Each row is a point on a tangle of strands that fork, close into loops and nearly touch. The rows are in no order.
In the rows, 128 means zero.
Two points are linked if the straight distance between their rows is under 202. Some points are linked to none.
Foso: [133  75 145 137 122 136 141 147 116 151 149 154  96 146 129 143 106 126
 130 175 161 129 156 155  94 131 164 141  75 173 121 123  57  99 125 146
 108 127 180 102 128 121 166 112 127 118 140 115 140 106 149 143  94 158
 139 127 144 166 126 110 125 133  74 105 119 147 144]
leko: [116 118 151 106 124 144 118 139  94 132 127 160  94 129 106 120 123 111
 151 173 130 151 142 137 130 127 155 142 118 137 135 123  93 117 126 131
  97 100 166 114 101 122 174 118 145 143 113 116 121  98 147 139  88 171
 156  97 151 177 112  89 134 170 106 123 121 138 156]
fabu: [145 110 124 111  99 181 126 155 143 156 126 168 124 168 153 162  94 136
 119 195 163 141 128 117 114 132 112 144 112 166 100  71 124  52 149  95
 131 171 148 108 115 110 118  81 149 156 138 106 140 105 109 129  95 115
 129 136 130 148 145 158 104 157  53 106 147 154 113]
pumot: [150 112 148  84 148 138 117 113 139 133  95 171 111 144 146 141 138 144
 151 153 144 106 127  83 116 150 144 150 107 162  81 121 179 117 106 128
 149 143 171 121 114 117 150 106 131 129 152 142 149 178 120 118 138 103
  91 148 155 121 134 124 138  89 112 124 109 106 133]
Vadi: [126 138 112  59 159 114 135 140 122 110  93 102 149 102  97 106 110 125
 109 100 114 109 139 148 152 121 126  98 109 141 145 157 152 166 108 132
 162 124 107 152  66 122 156 164 160 143  91 148 140 123 155 152 143 102
 138 170 118 132 170 140 122  85 179 180 102 137 115]
Zon: [127 106 154 164 153 130 154 163  90 132 137 143 168  96 164 152 143 126
 114 115 133 130 143 164  79 118 126  69  64 157 173 151  83 157 104 152
 129 128 152 113 133 116 136 123 137  86 145 159 154  92 152 144 130 145
 100 145  74 137 140 147 137  87 155 185 141 129 136]
non: [172  65  95 111 139 154 111 132 134 139 101 159 105 129 130 120 138 130
 126 135 107 128 148 134 139 144 112 113 150 125 108 149 106 154 125 163
 157 124  85 133 123 103 147 103 106 136 123 139 145 126 125 113  66 129
 137 177  82 109 152 111 114 115 105 141 143  98  76]
puve: [ 93  98 107  73 169 134  98 139 128 109 174  94 154 142 119 103  87 145
 160 152 155 130 142 133 165 122 134 139 103 138 103  97 113 121 159 138
 110 139 122 123 145 106 131  77 111 131 131 104 137 125 147 142 127 130
 110 141 153 104 130 134 133 125 117 180 115 124 164]
tuke: [107 159 129 135 109 105 172 127 152 133 151  86 153  69 109 108 132  92
  98 116 135 127 137 133 130 129 130  82 133 128 176 143 128 140 143 108
 135 121 121 129 117 165 118 161 161 113  93 114 122  81 143 128 134 172
 139 120 137 133 107 151 136 130 161 152 113 118 113]
nizaz: [144 147 138 157 156 100 128 138 104 150  88 147 123  81 147 143 126 121
  88 102 110  92 109 123 125 118  89 143 170 121 145 164 115 135 108 121
 159 118  86 114 165 157 136 133 159 146 140 121 136  81  96  83 115 148
 111 135 105 144 163 164  79 155 121 122 121 132  78]
Zadep: [150 140 136 117 178  78 106  86 114 129 109 142 124 107 110 128 121  98
  87  83  84 116 101 135 141 114 103 140 181 143 121 146 128 172 126 145
 154 110  56 124 159 160 168 148 170 160 130 159 135 112 108 105  93 170
 119 142  92 127 168 122  81 115 169 140 118 137  99]
Matu: [109  88 156 121 151 134 106 159 151 136 195 149 116 108 110 134 130 115
 193 171 157 139 176 150 113 168 143 110  91 116 141 124 129  98  92 132
 128 143 155 140 149  89 101  91 134 112 137 134 128 171 114 143 129 141
 122 113 125 141 114 127 157 128 123 146 127 149 187]
Vidav: [115 153  89  94 104 123 154  66 119  56 126 126 103 195  98 135 126 121
 155 110 128 117 130  81 148 111 171 156 134 136  94 130 162 127 129 179
 100 149 145 167 127  92 134 141 108 121 127 128 118 163 160 146 216 133
 124 109 146 126  82  98 171 114 158 109 155  95 171]
Tebe: [126 116 112  86 155 118 135  85 102 154  91 127 107 123  79 114 153 117
  75 108 101 154 121 119 122 118 133 127 153 131 106 132 103 171 133 145
 102 107  81 123 125 148 161 154 128 140  96 159 147 112 146 154  79 167
 130 123  97 127 154  92 118 132 155 116 126 158 112]
Verik: [111 106 102 158  97 122 130 114 134 158 167 120 108 139 102  91 137 124
  97 130 143 159 156 152 109 104 132  71 145 137  96 119  89 157 149 165
  79 104 113 136 148 115 151 102  90  94  99 147  99  97 148 151 105 167
 145 123 126  89 115 117 144 127  98 137 138 114 113]
peg: [162 118 114 171 114 164  78 111 139 135 115  93 103 146 144 102 159 184
 141 134 103 134 113 111 151 110 113 148 178 106  98 101 131 134 144 133
  97 103  97 117 143 141 114 104 116 128 144 149 126 142 112 119 131  71
 161  90 137 116 124  74 136 143 103 102 178 122 135]
Maz: [150 169 148 141 104 101 141  68 144 109  93 139 142 192 135 146  83 108
  96  84 109 148 111 105 122  94 128 180 134 177 109 116 130 113 135 165
 142  95 115 118 138 141 131 180 145 156 131 102 128 101  85 137 166 122
 112 134  91 124 137 141 109 110 130  91 148 115 120]
leza: [136 129 149 175 127 142 133 103 117 131 164 127 126 165 129 159 126 133
 163 107  75 122 138 154 110 124 154 137 121 131 132 136 116 154 124 165
  99 134 152 108 173 145 128 146 101  80 158 143  91 180 122 120 157 147
 115 118 148  91  89 119 128 106  93  77 144 132 160]
buzu: [114 142 135 137 113 126 146 149 130 131 140 170 129 121 165 169 135 134
 169 153 117 139 155 104  94 144 112 157 136 109 133 130 162  77  82  97
 152 151 142 112 133  65  96  97 138 172 139 136 139 173  87  99 178  97
 119 159  82 153 119 122 135 135  95 133 129 128 102]
gurud: [118 132 110 124  99 123 132 156 148 143 133 130 153 105 119 112 153 116
 123 145 110 123 122 117 142 127 115 107 133 176 136 135 147 114 125 117
 121 112 142 118  84 122 115 145 142 133 114 121 127 101 123 123 174 140
 166 133 139 141 132 134 140 134 121 141 117  85  99]
nepez: [125 175 122 144 149 122  75 104 118 111  98 136 177 153 132 154 114 116
  93 106  91 145 101  96 120  94 110 156 148 177 118 118 141 145 153 151
 104 125  93 100 154 157 153 133 170 144 142 114 154 104  96 124 164 115
 109 102 106 116 154 143 126 141 171 121 128 131 153]
Biko: [166 123  91 152 127 121  88 111 151 160  92 107 121 111 128  96 173 162
 108 133 109 134 116 123 191 123 112 140 178 113 108 112 144 128 154 125
 111  90  83 122 147 127 117 137 117 161 125 160 125 146  87  97 128 101
 188 117 103 135 140  92 121 125 110 127 136  83 100]
loga: [130  96 138 153 157 106 154 169 123 108 190 103 156 121 105 121 132 105
 102  75 132 111 139 154 120 111 113  86 103 105 186 123 141 145 125 102
 143 142 115 178 169 169  65 153 109 117 141  95 144 152 144 150 149 145
 109 110 130  86 138 158 150 116 187 155  98 156 176]
Rul: [120 179  91  74 120 111 139  99 113  91  83 111 180 125  81 120 145 105
  76  94  96 149 116  76 135  92 143 131 116 160 134 129 130 125 141 190
 106 133  89 128  76 121 130 176 154 162  97 143 136 113 136 178 172 116
 128 121 127 108 129 119 140 136 220 148 126 134 123]
div: [149 125 127 172 109 104 140 136 157 121  74 126 140 140 142 117 125 120
 120  96 109  44 131 144 148 133 129 165 158 125 137 149 128 114 130 113
 184 124 131 129 137 123 131 158 120 151 151 150 132 132  61 115 201 124
 112 160  95 114 141 164  94 111  91 108 146 110 119]
mosu: [100 136 181 157 139 133 147 124  77 126 128 167 164 112 131 175 135 107
  92 107 132 139 134 113  47 111 116 114  86 175 149 147 123 137  89 126
 105 133 136 112 125 127 123 138 154 106 130 156 141  97 148 138 125 144
  80 144 108 114 145 160 126 126 163 146 123 155 105]
vilil: [ 98 146 114  96 106 160 125 103  87 153 121 136  98 116 159  91 144 160
  96 152 117 158  90  68 139 133 133 129 155 143  73 106 129 106 159 164
 103 103 126 135 108 121 127 115 148 117  87 145 100  94 146 120 106 116
 172 140 139 122 140 147 137 155  95 150 151 118  54]
remo: [ 86 159 160 145 115  91 126  96 152 108 184 118 125 140 124 109 115 120
 125  94 117 122 138 136 100 137 100 128 114 139 182 122 120 108 125 163
 125 117 105 173 195 114  94 157 109 109 127 113  97 133 119 121 175 180
  86 120 126  79  85 160 115 116 158 125 141 152 144]
Tiro: [165  74 105 101 146 163 116 161 103 136  70 182 114 135 161 118 129 147
 128 164 151  85 174 142 134 162 138 125 113  97 107 151 116 140 109 118
 162 154 151 138  82  72 179  97 101 135 144 139 155 133 107 113  68 125
 125 175 114 130 127 130 107 109  86 130 125 118  89]
dazoz: [130 165 107 125  62 149 152  86 136 102 114 111 125 104 132 119 129 175
 175 143 133 175 138 113 125 109 151 136 130  99 118 155 135 138 131 157
 125 120 164 113 103 116  96 145 103 139 120 124 112 135 151 140 154 107
 165  98 140 136  75 106 160 123 109 116 142 103 109]
saloz: [127  99 162 162 119 134 124 158 131 147  63 158 104 155 143 158 137 144
 139 152 124  98 132 136 109 143 125 155 136  96 127 147  98 103 110  72
 144 143 160 119 112 165 138 133 103 130 134 130 118 111 136 127  72 140
 120 143 117 149 138 129  83 156  79  84  96 154 132]
Zezol: [109 126 129 116 160 107 165 165  70 161 180 120  97  84  97 137  93  61
 104 127 113 120 129 142 156 137 120 103 179 103 141 138  85 167 115 109
  99 112  89  98 130 128 141 109 147 147  87 124 100 100 157  83  61 173
 157 156 146 183 140 121  96 171 146 162 105 114  83]
vegu: [153 125 156  91 124 149 126 114 167 112 108 139  82 172 108 123 122 127
 167 140 184 126 117  90 114 132 145 153 106 138  87 108 152 126 111 124
 150 140 173 129 120 100 135 141 133 150 145 140 127 201 103 173 153  88
 100 126 145 135 110  86 152  86 124  95 114 123 173]
loza: [154 131  87 117 101 161 102 146 134 109  60 130  96 122 181  91 129 168
 148 150 152  98 159 116 139 186 123 160 132  78 100 167 161 130 120 111
 162 131 161 138 107 113 149 102 106 135 137 150 129 151 101 106  77  87
 144 157 127 124 132 113 132 121  72  94  99  65  74]
Dif: [147 103 117 104 171 113 158 165 125 113  72 127 188 108 130 128 129  90
  76 114 141  62 149 141 145 116 115  78 133 124 151 150 157 152 113 103
 167 136 128 137  83 139 148 146 129 135 129 152 177 116 133 127 138 119
 141 181 117 154 189 162 138  74 154 156  95 119  88]
dimo: [133 129 130 138 130 102 147 157 136 130  57 146 172 128 136 137 150 114
 104 123 135  47 125 145 136 135 123 115 126 109 151 170 151 154  99  97
 173 133 153 133 110 118 120 146 103 115 157 172 149 157  92 132 182 125
 135 167 110 138 164 171 114  93 117 125 127 116  85]
bav: [166 128 123 159  84 189  77 126 152 127 119 128  94 156 144 160 151 160
 134 157 130 155 126 132 177 133 114 155 166 131 102 104 130  89 154 112
  81 139  90  98 122 135 122  82 124 144 154  84 123 116 145  96  86  80
 162  73 142 133 128  74 142 184 101  85 171 139 109]
mab: [120 182 130  88  98 130 130  77 128 144 115 126 128 106 148  93 157 143
  78 109  97 149  76  79 134 128 119 144 139 144  82 107 118 129 162 181
 105  87  74 151 116 137 118 135 167 113  89 130 128  83 149 133 120 100
 132 159 112  97 155 156 139 130 151 169 127 125  61]
fanot: [106 143 127 102 172 137  97  98 126 145 182 143 126 120 140 154  99 123
 158 130  90 133 118 147 108 143 126 143 120 141 139 133 107  98 118 152
 122 132 146  95 161 111 150 109 158 129 115 144 124 114 109 108 154 181
 114 138 137 127 101 163  89 145 107 147 124 146 141]
Soni: [137 105 110 148 128 160 104 144 117 135 142 111 110 111 115 131 128 141
 166 158 128 131 119 154 163 135 145 136 153  91 131 118 106 128 154 103
  97 118 166 121 129 166 147 114 117 108 112 120 103 118 131 126 101 137
 176  69 170 187 103  94 132 180 101 106 126 149 179]
fuma: [136 109 164 183 115 123 121 135  97 153  92 124 122 147 118 146 162 108
 135 127 107 101 122 171 122 125 125 126 150  89 143 159  85 164 111  64
 103 117 130 108 149 164 150 154 100  74 147 158 102 128 159 120  71 148
 133 132 132 142 137  92 108 157 116  78  97 157 153]
pida: [ 76 175 104  98 132  98 123  99 137  81 109 119 142 137 119 118 118 116
 102  92 148 117 111 144 166 115 161  99 109 110 179 140 181 165 120 124
 101 145 103 139 118 168 100 193 116  92 135 142 125 156 197 133 171 131
 127 121 132 100  96 146 128 105 222 139 127 130 153]
mivuf: [ 92 112 158 107 143 121 112 152 148 151 142 176  76 129 125 157 113 117
 186 166 153 146 151 118 105 155 137 155 124 121 138  97 141  77  92  97
 163 140 145 146 139  71  95 107 148 161 114 130 128 156 107 151 131 119
 128 128  94 159 134 115 151 133  90 154 123 162 127]
Seri: [ 78 163 141  95 146  84 130  87 141 113 160 108 132 128 124 133  93 130
 147  93 136 119 120 132 114 114 150 114 109 165 155 142 146 129 126 177
 135 139 137 174 146  79 142 133 125 131 131 138 110 147 107 149 235 150
  80 137 125  72 106 145 115  87 182 134 122 151 187]
Tukim: [114 168 134 168 136 118 162 102 148  83 168 109 138 143 130 132 111 151
 182 106 140 101 110 119 142 139 144 119 144 142 118 110 169 141 126 123
 132 153 168 152 175 123  84 138 102  80 172 135 103 210  96 115 213  77
 106 124 122 103  76 134 150 125 116 130 121  90 171]
Miga: [121 182 132 120  90 119 149 112 165 113 143  76 144 105 146  78 142 137
  94 116 152 155 106 114 134 114 115 139 149 159  87 117 132 135 169 139
 166  84  77 162 118 135 123 123 136 119 107  83 128  81 147 138 133 118
 119 160 151  80 162 163 146 114 130 157 110 109 101]
Vep: [130 105 126 103 171 119 143 114  91 183 154 119  79  97  98 112 140 104
 113 118 118 141 123 134 126 150 141 127 165 113 114 148  91 179 113 104
  82 103 101 106 133 146 163 126 135 142 105 145 117 115 156  96  53 183
 138 134 147 145 150 110 106 144 120 118  90 121  95]
Raf: [110 103 141 167 122 131 134 192 124 145  76 170 132 159 168 120 102 125
 127 184 115  88 159 138 127 162 145 124 125  92 125 115 137  75 128  89
 135 124 177 132 143 120 126  83 111 131 138 127  88 134 112 107  64 133
 132 136 172 156 149 150 103 158  51 110 100 106 103]
pama: [119 143  87 174 102 119 148 109 155 102 150  77 122 106 130  92 137 140
 136  91 142 103 113 146 177 145 123 101 147 138 148 144 164 180 125 126
 129 132 110 175 152 143  81 142  91  65 151 129 106 182 132 112 179 106
 122 140 123  70 101 156 141 122 136 128 132  71 158]
zavug: [112 141 117 168 119 152 123 135 101 169 121 121 125  83 134 156 175 118
 122 144 133 173 115 160 140 109 145  58 141 112 146 148 103 159 122 117
  65 100 111  76 130 167 119 131 141 105 121 151 117  89 167 106  78 132
 179  86 130 177 116 107 124 168 128 119 132 129  87]
Mik: [118 128 154 173 139 108 174 156 123 165 164 114 124  57 131 126 100  94
 108 145 128 128 145 169 111 142 118  80 130 108 158 131 116 123 119 120
 130  95 112 101 114 125 126 124 145 135  92 124  81  70 149 100  78 178
 150 132 128 167 134 154  93 140 129 167 138 127  76]
keb: [139 148 147  98 172 118 124 136  85  85 125 118 129 122 114 136 108  97
  97  91 109 118 119  90  83 111  95 116 118 146 149 126 157 127 116 175
 151 139  93 152 122 121 164 136 200 148 109 149 134  76  93 146 113 154
  90 124 126 102 150 119  93 109 208 175 130 177 151]
doko: [156 153 132 128 118 106 139  89 148 125 110 135 137 169 120 160 132 144
 161 102 107 119 112 123 111 113 128 130 121 149 100 153 131 192 127 188
 131 123 139 117 136 125 141 133  82  95 146 143 100 156 125 131 169 116
 106 135 120  75  88 106 130  89 128  98 160 132 138]
fepu: [146 120 125 114 179 137 163 144 129 125 158 103 167  86 141 134 130 155
 143 109 134 124 144 152 116 118 121  92  61 135 161 151 100 129 104 134
 170 144 146 140 149 110 117 159 108 136 135 130 160 128 108 163 170 121
 121 129  97 142 140 163 124  95 148 164 133 133 128]
Zili: [161 157 143 118 119 149  95  85 131  84  93 131 100 154 163 123 126 161
 136 102 108 121  98 109 171  97 144 190 141 141 106 115 164 126 156 108
 127 109 149 121 134 165 120 173 129 163 147 118 158 167  97 103 182  84
 155 110 140 165 139 118 143  98 136 106 157  82 141]
Buki: [122 122 121  93 131 121  75 130 108 142 145 149 113 135 119 128 115 108
 100 138 144 139 112 101  96 114 103 137 126 154 100 121 126 122 121 168
 101 136  87 121 103 102 162  82 148 129 144  97 132  73 154 137  68 102
  97 129 122  94 119 114 113 156 157 136 153 141 122]
zaz: [134 102 118 127 165 121 104 154 109 136 126 155 164 120 118 150 124 104
 128 130 100 129 113 164 159 128  99 103 130  96 137 139 145 147 124 114
 109 127 104 109 127 155 136 104 126 104 152 120 135 128 144 111 107 140
 131 144 113 153 148 119 103 156 130 178 117 127 151]
dab: [107 154 132 115 145 121 127  91  97 109 204 152 157 165 114 172 102 117
 185 127  70 149 130 142 103 132 143 136 113 126 122 115 113 120 117 160
  98 148 145 119 165 127 143 116 128 110 131 120 131 162 133 119 166 149
 109 109 147 109  61 145 149 135 141 124 138 152 188]
Notoz: [174 109 117 142  94 167  97 140 109 136  38 132 103 134 177 118 131 169
 147 176 121 106 130  95 151 155 142 172 147  96  98 134 143 112 134 139
 113 117 170 124 108 124 123 136  82 175 109 153 135 140 106  93  91  96
 159 104 156 155 140  90 122 143  65  93 118 131  61]
gir: [124 135 116 124 150  94 144 179 141 105 143 122 146 135  92 127 141  97
 120  94 141 128 128 147 151 117 129  95  87 132 172 173 171 148 100 126
 139 155 121 147 114 134  81 183 123  94 143 118 147 140 169 127 193 112
 108 117 109 105 115 132 165 106 219 125 120 132 174]
mib: [186  67 143 191 138 126 164 176 154 110 162  96 146 153 106 116 118  95
 131 106 133  73 142 159 117 121 118 128 132 112 154 103 110 120 131 122
 171 156 136 174 129 132 124 150  94 103 145 139 121 149  69 145 157 147
 108 155 115  96 136 121 128 101 108 120 131 142 183]
geloz: [142  60 139 118 161 106 146 171 126 138  89 113 161 143 111 141 103 119
  91 116 168  90 139 129 110 133 100 109 126 136 149 133 156 134 130  83
 187 134 129 153  71 128 159 150 110 165 131 126 162 137 117 142  95 146
 105 160 115 163 197 127 123  72 134 144 109 161 120]
tusek: [114 160 182 102 128 131 151  96 139 105 145 157  96 172 103 124 130  99
 126 117 167 124  96 108 114 119 170 133 114 142 125  86 150 110 134 110
 121 142 169 142 120 156  97 142 137 137 146 112 105 171 131 155 122 128
  91  93 166 111  91 123 146 103 162  88 138 120 173]
Sar: [135 142  96  64 129 122  98 107 148  97  89 106 141 120  88  86 141 144
 129 111 111 144 118 132 163 107 127 112 142 111 116 139 152 162 138 132
 163 128  96 160  85 137 174 144 129 152 124 132 151 154 150 163 123 114
 124 137 153 118 164 122 117  79 166 136 122 134 159]
kedi: [145 109 151  76 162 155 144 116 117 117 132 154 119 142 130 116 135 128
 136 136 140 123 152 105 107 149 126 123  71 144 122 132 150 145 101 139
 147 126 139 138 122 116 135 139 143 123 136 133 127 143 143 127  96 156
  83 167 145 106 127 123 132  56 143 156 145 125 125]
vazom: [119  77 128 166 133 122 160 184 106 162 180 106 131  80 164 129 122 128
 125 151 131 127 155 206 138 147 137  87 101 115 170 112  72 143 122 131
 139 124 124  84 129 116 137 109 122 130 141 122 110  88 152 115  68 166
 147 101 115 165 127 111  95 152 118 146 144 132 143]
fud: [ 94 169 131 106 169  91 131 111 133 105 160 120 137 130 154 135 108 136
 177  80 122 121  89 144 153 133 138 112 118 145 130 121 145 136 140 133
 179 148 153 142 166  86 110 129 143 123 137 133 130 198  99 128 252 102
 101 146 120  83 106 156 125 109 172 141 110 128 164]
fugon: [122 134 101 159 122 141 134  98 130 131 132  86 109 139  75  78 168 119
  99 111 133 160 123 139 158 134 120 109 197  65 141  98 106 160 187 110
  89  97  97 131 165 180 120 125  85  99  93 151  93 143 145 130  51 141
 167  90 149 141  99  90 149 149 136 115 118 124 143]
sekel: [ 97 172  78 110 112 108 135  90 137 112 147 103 135  86 151 111 120 141
 127 103 124 121  96 148 172 156 135  95 124 115 166 168 169 174 116 146
 113 136 124 131 145 162  80 168 102  78 124 163 143 181 159 108 184 112
 138 133 122 113  86 168 142 120 162 130 123 110 126]
kuf: [111 177 133 105 103 114 147  63 160  71 117 130 124 187 125 105 130 112
 126 118 140 145 126  84 142 119 155 168 119 124 111 126 141 135 149 133
 101 133 150 167 135 128 104 131 136 108 139  89  99 143 146 143 171 122
  99  98 163 112  86 140 178 118 165 124 164  67 156]
Feval: [102  89  95 177 121 130 176 108 130 161 179  84 121 113 118  93 145 131
 108  96 141 152 138 158 148 111 143  70 157 111 137  96  70 171 161 128
 102 104 101 149 151 165 121 116  72 111 101 144 106 121 149 152  65 164
 154 133 136 122 117 126 155 148 110 140 106 118 114]
ruba: [114 154 144 101 131 101 110 125 116 128 149 139 156 123 111 178 159 108
 134 114  98 130 137 128 102 132 115 140  91 137 148 150 154 123  78 125
 125 145 113 123 107  93  99 141 135 143 156 109 142 148 143 139 170  94
 102 116 107 121 110 130 169 124 216 134 141 155 170]
zit: [150 158 120 131  90 172 139 105 119 143  95 119  91  83 150 125 170 180
 130 154 120 176 126 124 150 130 153  98 140 102 128 142 116 145 157 131
 110 104 151  97 134 174  98 156 124 140 102 146 113 118 157 125 105 132
 181  76 121 160  92 107 135 130 126 110 130 108  72]
piti: [113 140 134 139 157 140  78 143  86 136 150 131 172 156 114 131 129  98
  86 137 131 154  97 109 132 109  93 145 147 183  99  88 118 118 155 122
  68 120  88  83 141 127 159  87 157 131 144  94 147  99 145 109 118 122
 116 109 156 122 165 151 104 173 128 130 149 142 128]
Gab: [113  81 133 103 130 166 105 167 164 149 140 174  78 147 135 140  84 105
 152 187 188 129 153 129 134 165 128 148 110 146 113  74 136  58 139  98
 142 164 141 122 144 100  91  87 158 172 131 123 126 137  95 137 111 121
 139 146 119 165 140 143 142 138  68 142 126 112 108]
peb: [150  88 112 163  89 169 120 131 125 133 164 120 138 161 121 126 120 121
 130 180 156 144 139 146 110  92 127  98  99 144 101 104  73 116 139 155
  81 147 153 127 141 126 158  96 101  81 133 119 117 102 152 160  97 142
 136 126 142  97 103 106 161 135  83  96 140 130 143]
Vufo: [124 134 107 136 106 149 112 134 121 160 132 162  80 142 169 143 105 131
 130 161  93 148 129 107 100 127 137 133 142 123 110 126 115  81 122 159
  92 120 131 133 148 133 144  83 139 124 105 126  97 104 142 106  92 134
 165 126 156 131 119 147  92 163  67 110 149 107  54]
tifa: [170  45 156 154 150 122 150 190 154 140 130  92 142 150 107 124 137 130
 129 116 173  76 153 151 104 134 106 130 122  99 151 105  95 122 141  92
 190 145 143 144 106 128 141 141  83 144 134 120 147 156 108 162  93 142
 122 159 108 138 172 117 126  91 120 121 120 184 153]
Dazo: [122 118 120 117 126 112  97 145 130 133 134 142 166 111 118 157 152 107
 143 148  97 135 121 113 126 126 113 128 120 143 133 148 160 103 102 132
  97 115 144 118  57 102 128 132 159 141 131 120 142 138 131  98 201 109
 143 112 130 137 103  97 151 149 167 112 118 151 153]
tigob: [129 126 161 143 121 122 117 144 189 131 125  99 103 135 108 111 135 165
 126 117 156 113 149 125 107 150 103 172 142 115 150 122 124 102 138  83
 182 115  97 119 126 132  94 117 137 143 139  85 123  88 108 121 103 110
 123 100 113  97 138 141 125 119 124 102 139 163 136]
fefo: [109 121 162 144 156 105 131 140 120 147 171 144 120  99 124 134 104 118
 157 136 115 130 144 172 117 174 143 131  97 103 177 140 120 137  89 113
 134 122 168 113 166 129 125 151 138 118 122 161 114 156 137 119 127 199
 108 119 130 182 102 157 114 133 126 146 117 147 168]
geni: [125  89 131 153  99 198  91 135 110 126 153 126 102 139 144 152 148 149
 155 167 127 144 127 140 161 123 139 153 143 111 117 106  87  81 163  81
  98 155 165 105 121 140 150 114 102 110 148 111 134 124 128 131  93  95
 159  85 148 162 117  71 154 186 100  54 152 193 155]
gabi: [114 118 137 132 102  99 106 117 186 123 130 112 114 131 100  99 100 132
 129 125 171 133 136 126 118 133 103 157 165 104 133 121 152 122 150  86
 162 114 125 154 118 127 133 109 120 120 111 104 114  99 123 148 107 138
 120 132 136 132 134 115 110 109 129 143 118 128 176]
moso: [166  95 136 151 110 141 149 166 150 129 147 151 115 118 142 128 139 115
 125 139 117 122 162 145  95 168 110 129  95 115 132 160 132 125  90 155
 136 113 123 135 140 102 106 119 121 105 132 118 130 116 139 120  86 157
 109 148 117 105 124 125 121 112 120 126 159 109 106]
Les: [144 141  83  96 138 120  80  99 116 109 108 124 155 159  97 129 140 134
  94  97  84 169  87  89 165  79 126 131 140 151 110 117 133 117 164 154
 105 128  87 127 122 124 130 148 147 152 113 129 189 141 111 135 169  85
 129 102 122 129 147 109 155 165 177 125 144 111 149]
Rov: [114 175  84  80  94 127 144  87 104 101 109 112 141 118 128 137 126 162
 150 112 143 147  96  79 122 108 128 167 131 136  84 171 143 131 119 143
 133 143 136 138  99  76 176 124 147 137 118 124 151 159 126 123 199  67
 119 134 111 104 145 118 155 116 147 157 141  89 116]
voz: [103 154 163 126  92 142 118 136 130 146 132 129 147 127 110 161 159 163
 142 134 154 154 157 114  86 151 105 161 116 128 147 130 147 109 105  98
 133 134 106  93 102  98  82 111 117 159 149  71 146 107 133 145 127  98
 111  99  92 114 128 127 163 150 167 116 140 169 118]
kazil: [131 136 184 162  89 159 128 147 126 126  72 166 136 146 164 177 177 143
 158 135 105 149 120 124 106 113 116 132 132 100 123 147 111  74 116  68
 112 165 146 104 150 176 103 115 126 114 149 113 140 141 125 115  85  83
 132 146 104 146 125 126 113 148  87  78 120 138 122]
Lidom: [145  94  95 158 125 170 143 134 133 149 145 126 152 117 131 156 130 131
 120 152 130 122 117 111 136 132 127 112 138 147 123  98  95  83 148 127
 136 176 132 119 121 153 131 103 129 125 131 103 173  87  89 129 122 143
 123 131 139 128 139 181 119 192  54  99 134 135 119]
Rilol: [134 164 144 143 104  88 161 105 159 123 114 142 133 167 150 128  82 126
 124 111 137 102  99 108 111 104 137 157 148 158 134 114 153  93 160 142
 162 114 147 148 120 129 108 174 125 167 127 107  94 133  70 135 201 124
 126 140 110 142 126 158  93 102  93  88 121 102 122]
Kemif: [118 137 104  87 115 128 138 106 142 107 115  86 142 113 116  75 157 126
 103  91 127 170 119 112 179 132 128 124 141 120 112 124 136 167 176 118
 153 126  97 165  94 179 117 123 137 122  86 101 134 123 151 145 109 102
 139 135 172 116 152 118 178  94 148 140 115  92 132]
sese: [112 119 124  68 201  71 120 149 107 130 154 108 170 120 122  92  86 139
 117 112 115 139 106 137 156 131 136 148  97 144 129  92 120 119 179 107
 141 128 100 123 137 128 129 131 155 158 112 104 154 128 142 155 140 147
 117 145 170 122 171 150 120 126 154 179  96 140 158]
deg: [118 194 107  94  69 116 155  82 130  99 144  94 108  78 161 126 129 165
 197 140 132 160 126  94 115 116 125 173 152  94  94 135 159 131 115 151
 125 123 147 124 115  96 148 126 132 160 118 148 132 163 144 104 192  73
 153 104 133 126 105  82 158 123 129 129 141 114  86]
keki: [119 119 120 105 155 132 125 145 165 117 193  85 127 112 106 101 107 154
 170 149 179 149 168 160 140 148 144 149  86 121 139 114 108 113 114 128
 140 150 142 134 181  87  90 109 121 142 127 111 113 157 127 147 151 125
 135 116 154 110  90 122 155 115 104 153 121 126 174]
Fesi: [122 127 123 178  84 140 120 169 122 147  95 167 114 166 197 142 110 142
 145 181 107 121 134 133  93 125 143 119 121  78  77 114 150 101 111 142
 117 129 168 122 142 120 124  65 110 109 117 131  90 116 136 107  76 110
 150 120 152 125 134 130  73 159  46 126 132 112  82]
med: [129 101 106 171 105 131 123 130 164 127 135 104 111 134 106  90 112 155
 163 151 136 122 141 148 132 143 129 120 147  84 124 129 133 135 137 105
 131 133 150 163 120 149 124 126 105  92 113 154 104 132 109 127 114 165
 146 136 148 150 113 117 141 134  69 136 118 102 176]
zefut: [133 123 128 180 125 141 139 158  98 163 117 130 135  95 175 170 156 132
 114 150 133 143 147 183 159 103 175  88 113 131 153 122  61 150 137  94
 105 134 137  77 127 141 147 133 122 118 173 130 136  83 159 123  81 122
 147  95 118 191 132 116 101 182 115 107 121 149 100]
Raka: [156 118 132 112 163 116  85 153 108 119 159 123 124 105  94 107 124 100
  85 114 133 136 116  76  90 124  97 151 111 167 130 118 139 117 118 148
 148 118  82 134  86 121 150 115 185 158 111 100 162  76 106 135  89 116
  98 121 142 107 147 121 124 146 190 124 132 157 139]
Bup: [134 148 175 148 142 110 159 141 108 149  80 170 138 120 142 166 115 100
  85 108 137  95 109 106  66 113 110 117 114 146 146 145 148 124  89 120
 143 119 144 120 145 155 117 150 165 125 132 134 132 100 113 110 121 134
  99 154  91 140 155 182  93 124 124 148 100 167  68]

A tip is a point with one link. Name the tips that can be reached along the links from each point below, in the order of the rows.
dimo | Rul, fuma, keb, mib, kazil
pumot | Vidav, Notoz
puve | buzu, doko, Lidom, sese

A fork is a point with three links, a tip a point with one. Leave the first point through the second and follow the links. Name the first fork or tip that comes.
Tiro; non | Vidav
kuf; tusek | Notoz
Raf; Fesi | Dif
Zon; mosu | Mik
Zezol; Vep | fepu
Vadi; Sar | saloz
